A landscape with many valleys, sampled at points; each row gives a point and its height.
A ball rolls from a point to whichever of its 6 nearest points has the largest drop for the distance, and stops where none of them is lower. Distance is the straight distance between rows; heights are no part of it.
<29> (h 349): [  6  -1  -2   3   1   7  20 -28  -9 -29 -13  19 -21  10   1  10   2  12
   4  18  -7 -22]
<1898> (h 600): [ -1  -6   2   2   0   2  -4   4  -6  10   0  -3  13  11 -13  -5 -10  -1
  -3  -1  -2   4]
<1583> (h 512): [  7   9  -2  -8  -1  -3  -7   3  14  -1   3  -8   0 -15   7   0   9  -1
  -4  -2   6   3]
<1387> (h 819): [ -4  -7   0   6  -3  -2 -10  17  -8  22  13  -7  19   5  -7  -2  -7  -6
  -3  -3  -4   8]
<730> (h 151): [  1  -1  -5   0   5   8  11 -16  -4 -25 -11  13 -22   7   0  15   2  13
   5  10  -4 -17]
<1770> (h 642): [ -4 -11   8   5   1  -2   3   2 -13   4   1   3   8  13 -16  -7  -9   0
   4  -4  -2   1]
<174> (h 666): [ 0  3 -2  4  0  0  5  3  4 -6  1  3 -1  7 -1 -3  3 -8  0  1 -3  0]
<618> (h 444): [ -1   6  -2  -1   2   1   7  -6  13 -12  -2  -2 -12  -8   4   0   5   3
  -2   3   3  -3]
<1717> (h 474): [ -5  -5   8   2   1   0  14  -4 -16  -5  -6  12  -7  11 -12 -11 -10   7
   6   1  -2  -7]
<279> (h 588): [ -2 -12   8   4   2  -1   6  -2 -16   3  -2  12   6  12 -20  -7 -12   4
   3  -3   1   1]
<1220> (h 509): [ 4  4 -2  5  0  3 -1  7  6  5  6 -1  6  3  1  0  6 -8 -2 -4  0  5]
<406> (h 362): [  3  13 -14 -11   1  -1  -7 -12  26 -21 -10  -3 -18 -24  34   6  26   7
   6   7  -9   0]
<584> (h 758): [ -7 -12  13  10  -2  -4 -17  32 -19  30  19  -6  26   4 -19  -9 -16 -20
  -2 -15  10  16]
<79> (h 335): [ -3   0  -2   1   1   6   8  -3   1 -11  -3   3 -13   5   3   4   5   2
   0   4  -1  -5]
<1666> (h 848): [-12 -17  14   6  -7   1   5  23 -35  34  22   7  22  28 -31 -11 -28 -11
  -3  -9   4   8]
<1517> (h 778): [ -3 -16  13   5  -5  -1  -1  21 -25  24  15   2  19  13 -19  -4 -21 -10
  -3 -16   1   8]
<1120> (h 776): [ -3  -6   6   1   2  -2 -16  26   3  32  17 -17  34  -7   5  -7   0 -18
  -6 -15   5  19]
<1753> (h 574): [  2   1   0  -5  -2   2 -16  11   7  21  13  -8  12  -6   6  -1  -1 -10
  -6  -7   0  14]
<387> (h 536): [  9  16 -15  -6   0  -2   6 -24  15 -26 -22   3 -25  -8  21  10  15  12
   4   7   0  -8]
<476> (h 829): [ -7 -18  15   9  -7   4   5  23 -33  25  22   6  21  24 -28  -9 -27  -8
  -5 -11   2   1]
<1072> (h 587): [  6  11   0  -5   0  -3 -11   2  19  -2  -1 -20   2 -20  12  -1   8   3
   2  -5   3   8]
<538> (h 386): [ -1   8  -5  -5   6   0   6  -8  14 -13  -6  -3 -14 -12  11  -3   8   7
  -5   5   5  -7]
<1885> (h 334): [  4  10  -2  -7   0  -5  -7  -1  20  -4  -5 -15  -1 -16  17   0  17  -1
   4   0   1   5]
<1641> (h 435): [ -1  -6   2   2   0  -1  21  -7 -19  -8  -9  15 -13  11 -12  -7  -7   9
   8   3   0 -13]
<1469> (h 289): [ -3   7  -3  -7   5  -5   0  -4  17 -10 -12  -8  -6 -14  13  -1  11   0
   1   2   1  -2]
<681> (h 282): [ -2  -6   1   3   0   3  12  -3 -14  -5  -4   5 -10  12  -5  -4  -4   5
   5   4  -5 -11]
<1132> (h 633): [ -4  -8   3   4  -3  -2 -10  13  -9  16   5   0  12   8 -15  -3  -8   2
   0  -5  -4   6]
<207> (h 257): [ -1  15  -2  -8  -1  -3 -11  -2  28 -10 -11 -14  -6 -19  22   4  17   1
   1   2  -3   4]
<434> (h 525): [ 2 -6  2  5  2 -1  7 -1 -8 -8 -4  1 -3 12 -8 -5 -1 -2  6  0 -4 -5]
<949> (h 602): [  1  -2  -5  -4   0  -2 -15  12   9  21  16  -8  20 -10  10  -3   0 -11
  -3  -7   1  15]
<792> (h 679): [ -2  -6   0   6   0   3   4   0 -11  -1  -2   3  -2   9 -12  -5  -6   0
   4  -3  -6  -3]
<2038> (h 466): [  6  12  -1 -10   2  -6   0   0  19  -6  -6 -13  -2 -15  14  -3  10  -1
  -4   4   1   0]
<882> (h 532): [ 10  12 -16  -5   1  -4  14 -32  12 -35 -24   5 -33  -5  15   9  17  16
   3  11   1 -12]
<763> (h 382): [ -1  12 -17  -8   4  -2  -3 -16  22 -19 -13  -1 -15 -16  30   5  17   9
   7   6  -4  -1]
<528> (h 710): [ -1 -17  16   5  -3   3  11   9 -23  12  11  11   9  24 -24   0 -20  -4
  -6  -9   3   0]
<276> (h 175): [  7   8  -4  -2   8   5  19 -29  -1 -29 -11  15 -26   3   1  13   7  16
   4  15  -1 -16]
<419> (h 572): [  9  14 -15  -8   3  -4   8 -26  13 -26 -23   1 -25  -9  21   7  13  15
  -1   6  -1  -7]
<848> (h 473): [ 4 10 -1 -1 -1 -1 -2  3 11  1  8 -3  0 -6  2  2  6 -5 -5 -2  7  4]
<1505> (h 251): [  2  12   0  -9  -1  -5  -8  -5  22 -12 -11 -15  -3 -18  18   0  19   2
   1   1   0   6]
<363> (h 767): [  0 -14  12   4  -6   3   2  15 -24  19  14   4  14  22 -21  -1 -23  -6
  -6 -10   1   3]
<1895> (h 451): [  2  12   2  -6   1   0  -1   2  16  -7   0  -9  -3 -13   8  -2   8   2
  -3   1   6   1]
<1113> (h 366): [  7  -1   0   2   3   3  25 -29  -4 -35 -14  20 -27  10  -6   8   4   9
   8  21  -6 -21]
<860> (h 324): [  4  -4  -2   1  -3   6  16 -18 -11 -22 -16  16 -16  14   0   7  -1  12
   2  12  -5 -20]
<536> (h 290): [ -3   7  -5  -7   5  -4   4 -11  17 -11 -13  -6 -11 -12  18   0   6   5
   0   5   5  -7]
<675> (h 361): [  7   8  -8  -1  12   5  25 -35   4 -37 -19  12 -32  -1   4  10  11  16
   4  14  -4 -20]
<253> (h 630): [  1 -12  14   3  -2  -2   0   3 -19   9   7  13   7  16 -22  -4 -16  -2
  -2  -5   3   2]
<1402> (h 712): [ -5 -15  14   6  -6  -3 -11  24 -17  28  19  -1  17   3 -20  -5 -21 -10
  -2 -14   4   9]
<1724> (h 242): [  5  -4  -1  -1   1   5  12 -21  -7 -25 -11  18 -21  10  -2  14   4  11
   7  17  -3 -19]
<364> (h 713): [ -8 -10   6   3  -4  -6 -13  19 -12  26  12  -6  18   2 -12  -5 -13  -5
  -4  -5  -1   8]
<1455> (h 222): [  0  10  -7  -8   5  -7  -7  -8  25 -12 -11 -14  -6 -19  25   0  19   3
   2  -1   1   4]
<803> (h 239): [  0   2  -1   2   3   9  10 -11  -1 -16  -5  12 -20   2   4  10   3   9
   3  11   3 -18]
<1784> (h 618): [ -3  -6   5   0   1  -5   0   5 -12   8   1   4  11  11 -15  -4 -11   2
   1  -4  -4   3]
<865> (h 619): [ -2  -8   9   3   0  -1  -3   6 -13   8   3   7  12  10 -18  -3 -12   4
   0  -3  -6   2]
<282> (h 622): [  2  -1  -1  -7   4  -2 -18  15  13  23  15 -13  20 -17   8  -3   1 -15
  -7 -13   3  20]
<1913> (h 439): [ -6   6  -1  -2   5   0   7  -5  11 -10  -4   1 -15  -7   8   3   7   6
  -1   7   1 -10]
<1147> (h 693): [ -7  -5   1   4  -4   2 -12  11  -4  17   2  -3  15   7  -6  -4  -8  -4
  -3  -3  -8   6]
<2040> (h 692): [  9   8  -4  -8  -3   0 -17   7  17  12   9 -16  12 -25   9  -4   7  -3
   0  -5   4  15]
<418> (h 676): [ -2  -9  12   4  -3   1  -5  12 -22  18   9   9  11  17 -19   0 -19  -6
  -6 -11   0   3]
<828> (h 723): [ -4 -10  13   6  -5   1  -9  20 -20  27  14   2  17   9 -20  -3 -17  -8
   0 -11   2   5]
<261> (h 450): [ -4  -4   2   1  -2   5  19  -7 -17  -6  -9  11 -13  10  -8  -2  -8   2
   7   5  -4 -15]
<1329> (h 279): [ -8  -6   4   2  -2  -6 -16  27   3  34  16 -19  38  -6   2 -10  -2 -21
  -4 -12   4  16]
<149> (h 182): [  3  10  -9  -6   7   4  11 -25   5 -24 -11   6 -21  -3   7  11   9  15
   0  10   1 -13]
<1589> (h 223): [  0  -5  -4   0  -4   6  11 -13  -9 -16  -7  12 -19  11   0  10   3   6
   8   8  -4 -15]
<1461> (h 243): [  2   8  -6  -8   7  -5   1 -10  18 -13 -15  -9 -13 -15  25   1  10   6
   4   2   1  -2]
<1008> (h 656): [ -3 -15  12   1  -4   1 -11  13 -14  22   7   2  15   4 -17  -2 -15   0
  -2  -9  -1   5]
<1992> (h 372): [  6  -3   0   1   0   4  19 -22 -11 -29 -14  21 -21  16  -2  10   1  10
   3  16  -6 -22]
<1465> (h 634): [  0  -9   8   4  -5   0  -8  12 -12  18   6   0  13   8 -18  -2 -14  -1
  -3  -5  -3   6]
<742> (h 195): [  0  -5  -3   2  -1   4  11  -5 -12 -11  -8   9 -12  10  -2   3   0   6
   7   8  -6 -13]
<1417> (h 708): [ -1  -1   1   0  -2  -1 -18  25   7  33  17 -22  34 -10   6  -5   2 -20
  -3 -15   7  19]
<1783> (h 395): [  6  10 -14  -4   7  -1  21 -35   8 -34 -19   2 -31  -1   6  10  14  14
   3  12  -2 -19]
<891> (h 575): [  5   6  -2   3  -3  -1 -11   8   5  16   9  -6  11   0   4   0  -2 -10
  -4  -5   0  13]
<913> (h 645): [  5   4  -1  -7  -4   1 -16   8  14  17  14 -11  12 -14  10  -3   2  -7
   1  -7  -1  16]
<1003> (h 323): [  3  15   0  -5  -1  -5 -12  -3  23  -7 -12 -17   1 -21  16   0  18  -1
   1  -1   2   3]
<596> (h 396): [ -2  -5   1   3   2   2  14  -3 -13  -7  -6  10  -8  14  -9  -6  -7   6
   7   2  -4 -10]
<728> (h 549): [  0  19 -21  -8   4   5  -6 -18  29 -29 -10  -4 -16 -29  33   8  26  14
   2   9  -5   2]
<919> (h 238): [ -3  -1   3   4  -2   5   8   0  -1 -11  -4   7  -9   5  -1   0   3  -2
   5   3  -4  -7]
<1659> (h 795): [ -7 -17  16   8  -6   3   0  22 -24  29  23   3  25  17 -23  -9 -28 -15
  -1 -18   2   6]
<866> (h 614): [  0  -9   9   3  -4  -3  -4   7 -12  10   4   5  10  10 -21  -5  -9   2
   1  -5  -1   7]
<1727> (h 220): [  3  -4  -1   2  -3   3  11 -10 -11 -10  -9   8 -14  12  -2   4  -2   9
   7   7  -4 -17]
<2008> (h 555): [  7  12   0  -7   2  -2  -6   2  19   1  -1 -10   1 -17   7  -3   8   3
   0  -3   5   2]
<1482> (h 631): [  9  10  -3  -8  -2  -1 -11   4  17   3   6 -16   6 -17   9  -3   7   1
  -3  -4   7   9]
<235> (h 163): [ -1  -6  -3   4   1   7  11  -9  -9 -14  -6  10 -17  13  -3   7  -2   6
   5   6  -4 -14]
<1028> (h 590): [  2  13 -13  -7   3  -1   4 -22  13 -21 -19  -3 -24  -8  18   5  11  11
  -1  10   2  -8]
<1266> (h 714): [ -6 -11   8   5  -1  -7 -13  27  -8  30  15  -8  27  -4 -11  -9 -11 -13
  -4  -6   4  12]
<1073> (h 112): [  2   1  -4   0   5   9  12 -23  -1 -25 -10  11 -23   5  -3  12   5  11
   2  13   0 -13]
<1321> (h 715): [ -7  -8   5   8  -3  -8 -10  24  -5  25  14 -11  27  -1  -9  -6  -8 -13
  -3  -6   2  12]
<613> (h 255): [  2  -5  -2   0  -4   4  17 -12 -14 -18 -13  16 -15  13  -6   3   0   9
   5  10  -5 -19]
<1379> (h 535): [-1  5 -3  7  3  2  3  1  8 -4  3  0 -4  3  1  3  6 -6 -2  0  1  2]
<1667> (h 703): [ -3  -3  -2   5  -1  -1   2   1  -7  -2   0  -3  -1  10 -10  -4   1   0
   4   1  -1   1]
<1486> (h 341): [  7   9 -10  -3   7   2  17 -31   5 -32 -19   8 -31  -2   3  10  13  17
   1  13  -2 -19]
<580> (h 287): [  8   7 -11  -4  11   5  18 -26   3 -29 -15   5 -23  -2   2  15  11  15
   1  15  -1 -13]
<721> (h 416): [  4   4  -6   0   6   6  28 -39   0 -39 -18  18 -34   1  -2   6  10  13
   5  19  -7 -28]
<500> (h 359): [ -4   5  -8   0   5   6   5 -10  10 -15  -2   5 -14  -7   5   3   3   6
  -3   6   1  -9]
<776> (h 779): [ -7 -10   4   3  -2  -5 -12  20   3  26  14 -14  28  -3   3  -6  -5 -16
  -5  -8   2  11]
<1655> (h 534): [-2  4 -1  6 -1  2  1  1  2 -2  1 -2  2  7 -4  0  3 -8 -3  1 -1  4]
<1306> (h 400): [  3  14 -13  -9   0   0  -4 -19  22 -22 -12  -5 -18 -20  35   4  22  13
   6  12  -6  -2]
<1536> (h 392): [  6   1  -4   2   5   5  24 -34  -1 -38 -16  17 -29   6  -2   9   7  15
   8  17 -10 -24]
<1203> (h 403): [  5  12 -11  -5  10   2  11 -26   8 -28 -20   2 -24  -2   9   8  12  17
  -3  13   0 -14]
<309> (h 273): [  5   5  -9  -3   9   5  20 -29   4 -31 -14  11 -27   1   1  12  12  18
   4  13  -2 -21]
<1579> (h 839): [ -6 -16  14   3  -5   3   8  16 -32  23  18   7  18  25 -26  -3 -22  -8
  -8 -11   1   3]
<1856> (h 530): [  5   2  -5   0  -2  -1 -11  10   8  12  11  -8  10  -2   7   2   2  -9
  -4  -5   0  10]
<1174> (h 721): [ -6 -12  11   6  -3  -4 -13  30 -17  30  15  -1  25   2 -20  -5 -16 -15
  -2 -12   6  13]
<1975> (h 401): [  0   8  -3  -5   4  -3   6  -4  18 -11  -6  -8  -6 -15  10  -3   7   7
  -4   2   5  -2]
<1597> (h 716): [ -2  -2   6   0   1  -4 -19  23   7  36  16 -25  35 -10   5  -9   0 -22
  -3 -14   7  25]
<1524> (h 620): [  2   0  -6  -2   0   0 -16  16  10  23  18 -12  24 -12  13  -1   0 -15
  -4 -15   5  19]
<1368> (h 519): [ -1 -10   6   4   1  -3  11  -2 -14   0  -5  13  -2  13 -17  -8 -10   4
   2  -1  -2  -9]
<1511> (h 558): [  1  -8   8   3   2  -1  10   3 -16   3  -1  11  -1  13 -18  -8 -13   3
   0  -7   2  -4]
<1304> (h 236): [  0  11  -8  -6   5  -6  -2  -8  21 -16 -15 -11  -8 -21  30   6  19   2
   5   3  -4   3]
<1740> (h 701): [ -2 -12  15   1  -4   1 -10  14 -20  18  13   6  15  10 -17  -2 -20  -3
  -8 -13  -1   5]
<130> (h 347): [ -1   8 -10  -4   8   3   8 -18   7 -20  -7   0 -22  -6  10   9   6  15
  -3   8   1 -10]
<796> (h 598): [ -4 -12  16   4   1  -3   4   2 -17   5   2  15   5  14 -22  -2 -16  -2
  -2  -5   2  -3]
<992> (h 686): [ -6 -13  11   5  -3  -4 -15  19 -15  23  10   0  16   4 -17  -1 -17  -1
   1 -11   4   8]
<1916> (h 511): [  6   8  -2  -3  -2   0 -12   4  14   6  10  -8   7  -9   6  -1   1  -6
  -3  -4   3  10]
<1102> (h 632): [  5   2  -4  -5   1  -1 -15  14  14  18  15 -10  16 -20  12  -2   4  -9
  -4  -8   6  17]
<1985> (h 722): [ -3  -1  -1   4  -5   0 -10  14   0  20  11 -10  16  -1   1  -2  -4  -9
  -3  -2  -2   9]
<228> (h 873): [ -2  -3  10   2  -1  -4 -19  31  -1  37  17 -20  40  -3  -5 -12  -4 -19
  -4  -9   7  19]
<1229> (h 385): [ -3   5  -5   0   3   7   6  -6   7  -9  -1   4 -12  -5   5   5   8   1
  -1   5   1  -5]
<1564> (h 556): [ -2  -9   9   7   2  -1  10  -4 -18   3   3  14  -1  15 -19  -5 -19  -1
  -2  -4   3  -3]
<1297> (h 481): [  5  15 -13  -3   1  -6   3 -23  15 -22 -17   3 -22 -10  26   4  17  13
   4   9   4  -8]
<1440> (h 340): [  2  10 -11 -10   3  -3  -3 -14  23 -18 -14  -3 -17 -19  31   2  14  10
   4   4  -1  -4]
<846> (h 615): [ 1  1 -4  1 -3  1 -9  9  3 17 11 -7 15 -1  2  0 -2 -9 -9 -4 -2  9]
<1644> (h 521): [  6  16 -15  -5   2  -2   9 -25  17 -29 -19   3 -25  -8  24   9  24  17
   0  14  -2  -9]
<1322> (h 711): [ -6 -12  11   5   0   1 -12  24 -20  27  14   1  21   2 -19  -5 -20  -9
  -2 -14   1   9]
<1293> (h 806): [ -3 -11  16   3  -7   3  -5  21 -22  22  18   2  14  13 -18  -5 -23  -5
  -5 -14   3   3]
<173> (h 83): [ -4  -4   0   3   2   6   8  -7 -10 -11  -8   9 -14   9  -3   3   1   2
   6   3  -3 -11]
<1955> (h 298): [  7   6  -7   0   8   7  27 -37   3 -35 -16  15 -31   1  -5  10  10  17
   5  16  -4 -19]
<1290> (h 652): [ -3 -12  15   3  -5   0   6   5 -24   8   6  15  11  23 -20  -3 -19  -5
  -4  -7   2   2]
<1473> (h 348): [ -2  -6   4   1  -4   0  19  -6 -19 -10 -11  15 -14  14  -5   0  -4  11
   5   7  -2 -18]
<1093> (h 412): [ 0  7 -1 -6  5 -4  6 -4 15 -9 -4 -4 -5 -9  7  1  6  2 -3  5  6  0]
<1837> (h 774): [ -2 -13  14   4  -5   2  -3  17 -24  23  12   5  12  15 -21   1 -24  -8
  -6 -13   1   2]
<1191> (h 762): [ -6 -15  15   7  -4   2  -9  30 -28  29  22  -5  26   9 -15 -11 -23 -19
  -1 -20   5  13]
<2039> (h 573): [-1 -3 -2  3 -2 -1 -5  5 -4  8  1 -5  8 10 -8 -2 -1 -5 -1 -4 -5  5]
<63> (h 684): [ -4  -9   5   3  -3  -3 -12  14 -11  27   8  -3  19   6 -13  -3 -14  -2
  -3  -4  -2   8]
<520> (h 796): [ -5  -7  14   3  -8  -9 -20  33 -11  35  13  -8  36  -3 -13 -13 -12 -19
  -1  -9   7  18]
<1852> (h 295): [  0  13 -13  -7   1   2  -6  -8  27 -21  -9  -8  -9 -24  34   2  23   3
   4   7  -6   7]
<1774> (h 488): [ 5  8  2  1 -4  1 -7  5  8  6  8 -5  6 -3  6  0  2 -7 -6 -1  4 11]
<1983> (h 769): [ -6 -14  14   6  -5   1  -1  28 -27  26  20   0  22  13 -18 -10 -26 -18
  -3 -19   6  11]
<1786> (h 402): [  1  10  -2  -8   0  -3   0   0  16  -8  -4  -4  -5 -12   6  -1  11  -1
  -2   2   6   0]
<1232> (h 808): [ -2  -1   8   2  -4  -5 -20  30   2  39  21 -24  39  -4   0 -12   0 -20
  -2 -10   7  21]
<1153> (h 482): [  4   8 -10  -5   4  -1   7 -18  10 -19 -15  -2 -21  -6  12   4   8  13
  -4  10   2 -12]
<57> (h 743): [ -2 -13  15   3  -1   0 -11  31 -22  30  18  -4  27   9 -20 -11 -22 -20
  -4 -17   6  17]
<823> (h 185): [  4  -1  -3  -3   2   6  17 -22  -3 -24 -12  16 -20   9  -6  14   6  15
   6  15  -1 -18]
<1946> (h 629): [ -2 -10  10   2  -1  -1  -7  10 -16  17   5   6  12   9 -21  -4 -16  -2
  -1 -10   2   4]
<881> (h 736): [-4 -3  0  6 -4  1 -8 11 -3 17  8 -8 15  7 -1  1 -4 -6 -3 -2 -4 10]
<251> (h 446): [  1   9 -11  -5   4   1   9 -23  12 -21 -16   2 -23  -5  12   7   9  14
  -4   9   2 -13]
<2035> (h 513): [  7  21 -15  -8   3   5   2 -21  27 -31 -14  -2 -20 -24  33   6  27  16
   3  15  -7  -6]
<625> (h 515): [ -3  -7  11   5   4   2  15  -4 -17   1  -4  17  -7  16 -19 -11 -10   2
   5  -3   1  -7]
<1896> (h 694): [ 1 -1  0  4 -3  1  0  3  0 -3 -1  1 -1  6 -6 -1  4 -6  2  1 -4  2]
<1372> (h 554): [ -2  -9   5  -1   0  -1   8  -2 -15  -3  -5   9   2  10 -14  -7  -7   1
   7  -1  -4  -3]
<1438> (h 807): [ -4 -16  13   4  -8   3  -2  19 -27  21  16   6  16  22 -19  -3 -26  -6
  -6 -11   2   4]
<74> (h 546): [ 1  0  1  4 -5 -1 -5  8 -2  5  7 -4 10  6 -7 -1  1 -5 -2 -2 -3  6]
<348> (h 490): [ 2  5  1  3 -4  0 -3  1  5 -1  5 -2  2  1 -1  1  5 -8 -3 -2  2  3]
<345> (h 707): [ -7 -10   4   7  -1  -4 -13  24 -12  27  14  -6  21  -1 -12  -6 -13 -11
  -1  -6   2  10]
<1836> (h 547): [  7  23 -21 -11   5   2  -4 -19  28 -30 -11  -4 -19 -24  36  11  30  16
   2  11  -4  -3]
<1996> (h 726): [ -9 -11   9   7  -3  -7 -18  30  -9  30  15  -6  25   0 -14  -7 -14 -15
  -3 -12   6  15]
<180> (h 820): [ -8  -5   6   6  -3  -6 -18  26  -1  35  16 -13  37  -3  -5  -9  -8 -20
  -1  -7   7  19]
<495> (h 459): [ -2  -8   5   2  -1  -1  12  -3 -14  -4  -5  11  -4  17 -13  -9  -8   4
   4   2  -5  -6]
<955> (h 529): [ 10  17 -10  -4   0  -1  10 -27  16 -30 -21   3 -27 -11  23   8  19  15
   3  12   0 -10]
<1691> (h 623): [  3   0   0   2   1  -2 -13  15   6  23  15  -9  19  -6   8  -3  -4 -14
  -4  -7   1  11]
<1097> (h 250): [ -2   3  -5   0   5   7   6 -12   3 -14  -7   7 -18  -2   4   7   4  12
   2   9   4 -10]
<764> (h 415): [  1   9 -12  -8   4  -4   5 -18  15 -17 -15  -5 -18 -12  19   2   9   9
  -3   5   0  -7]
<1325> (h 457): [ 0  7  0  1  0  0  1  3 13 -4  1 -3 -3 -9  1  1  9 -3 -3 -2  5  0]
<554> (h 709): [ -9  -9   5   4  -2  -6 -15  19  -8  27   9  -4  20  -1 -12  -9 -13  -8
  -3  -8   3  13]
<1033> (h 489): [  7  23 -11  -7  -2   2   7 -27  22 -31 -20   2 -28 -13  27   8  24  18
   6  14  -5  -6]
<83> (h 449): [  6  20 -13  -9  -2   0   0 -23  23 -29 -14  -1 -25 -19  31   7  25  19
   5  13  -5  -6]
<39> (h 149): [ -3   0  -7  -3   3   6  10 -17   2 -18  -6   9 -23  -1   1  13   5  13
   1  11   2 -14]
<1436> (h 260): [  5   2  -3   3   5   7  19 -27  -1 -31  -8  18 -22   5   0  11   6  10
   7  17  -3 -20]
<1843> (h 247): [-4 -5  0  2 -1  5  9 -2 -6 -9 -6  4 -9  9 -3 -3  2  1  9  6 -4 -4]
<997> (h 646): [ -1  -1   2   0  -3  -6 -18  21   8  25  17 -14  28 -11   9  -6   1 -18
   0 -14   5  20]
<1377> (h 418): [ -4   2   2   4  -3   5   2  -3   5  -7   4   1 -10   3   2   3   4  -6
   1   2   1  -2]
<1718> (h 484): [ 7 12 -3  1  0 -1 -6  3 11  7  8 -3  5 -7  4 -1  2 -5 -5 -3  2  9]
<1928> (h 48): [  3   7  -7  -2   4   8  13 -21   0 -24 -11  11 -20   3   1  13   6  11
   2  15   0 -15]
<530> (h 671): [ -1  -4  -1   0   1  -2 -11  20   5  27  18 -13  27  -8   8  -3  -2 -18
  -2 -12   3  17]
<1591> (h 305): [ -4   1  -4   3  -1   7   8  -6  -1 -12  -2   5 -17   4   1   5   5   3
   3   6  -1 -10]
<464> (h 638): [  1  -9  11   1  -1  -2   1   6 -15   5   4   9   7  13 -21  -6 -14  -2
  -3  -7   1   2]
<805> (h 420): [  7  11 -14  -7   2  -3  -4 -18  17 -19 -16  -2 -18 -10  24   8  16   9
   6   9   0  -8]
<816> (h 700): [ -8 -15  10   5  -1  -5 -14  19 -14  29  12   0  16   1 -16  -5 -19  -7
   0 -10   2  10]
<988> (h 453): [  3  11  -3  -5  -4  -4 -11   1  21  -5  -5 -17   3 -20  15  -1  12  -1
   2  -4   2   4]
<1161> (h 436): [  6  20 -16  -8   0   3  -4 -17  27 -25 -11  -1 -19 -26  33   5  24   9
   4  12  -6  -1]
<465> (h 730): [ -7 -10  -1   3  -2  -5 -14  19  -4  26  11  -9  24  -1  -3  -4  -9 -12
  -4  -7  -1  11]
<13> (h 500): [ 2  4  0  0 -7  2 -6  7 10  3  8 -4  8  1  0  0  1 -9 -4 -7  0  6]
<1212> (h 639): [  2 -11  15   4  -2  -3  -2   6 -18  11   7  11  11  16 -18   0 -17  -1
  -4 -10   3   3]
<617> (h 548): [ 1  2 -1  5  0  4 -3  3 -1  5  0 -3  5  6 -2 -3  0 -6 -1 -1 -2  8]
<1470> (h 523): [  2   5  -1  -1  -3   1 -11   6  11  13  11  -7   9  -6   6   2  -2  -7
  -7  -5   1  11]
<741> (h 738): [ -9  -7   9   5  -5  -8 -14  26  -6  34  16 -10  31  -4  -9 -10  -9 -16
  -6  -8   7  17]
<1405> (h 621): [  0  -5   1   5  -1  -3   1   1  -8   3  -2   2  12  12 -13  -5  -4  -3
   3  -2  -5   3]
<1679> (h 244): [ -6   0  -4   2   2   7  11 -11   2 -10  -5   8 -19   1   2   9   4   9
   2  10  -2 -10]
<1781> (h 737): [-6 -4  0  3  0 -1  2  4 -5 -1 -3  2 -2 12 -8 -3  0 -2  4 -1 -5 -3]
<117> (h 790): [ -3  -6   1   5   0  -2 -13  15  -3  23  11 -10  22   2   0  -4  -8 -10
  -4  -4  -3   9]
<1523> (h 570): [  9  11 -14  -7   3  -2  14 -29   9 -26 -22   1 -27  -5   9   8  18  12
  -3  10  -3 -10]
<839> (h 419): [  6  17 -18  -8   0  -2  -3 -20  23 -23 -15  -2 -18 -16  33   6  22  13
   5   9  -5  -4]
<904> (h 495): [-2 -7  0  5  1  3  5  1 -5 -5  1  3 -7  6 -6  0  2 -3  4  3 -7 -3]
<169> (h 178): [  1   8  -4 -10   5  -7  -2  -7  20 -12 -13 -13 -10 -16  22   0  15   7
   2   3   0  -1]
<1123> (h 780): [ -4  -7   6   5  -3 -10 -14  27   0  32  15 -14  32  -1  -5  -9  -7 -17
  -3  -8   3  15]
<197> (h 599): [  2  -6   3   5   1   0  -3   6  -9   9   0   0  10  10 -13  -4  -8   1
   2  -1  -6   8]

Where does a ball stop that starts at each point below?
<528> => <173>
<997> => <169>
<1147> => <169>
<618> => <1928>
<882> => <1928>
<253> => <173>
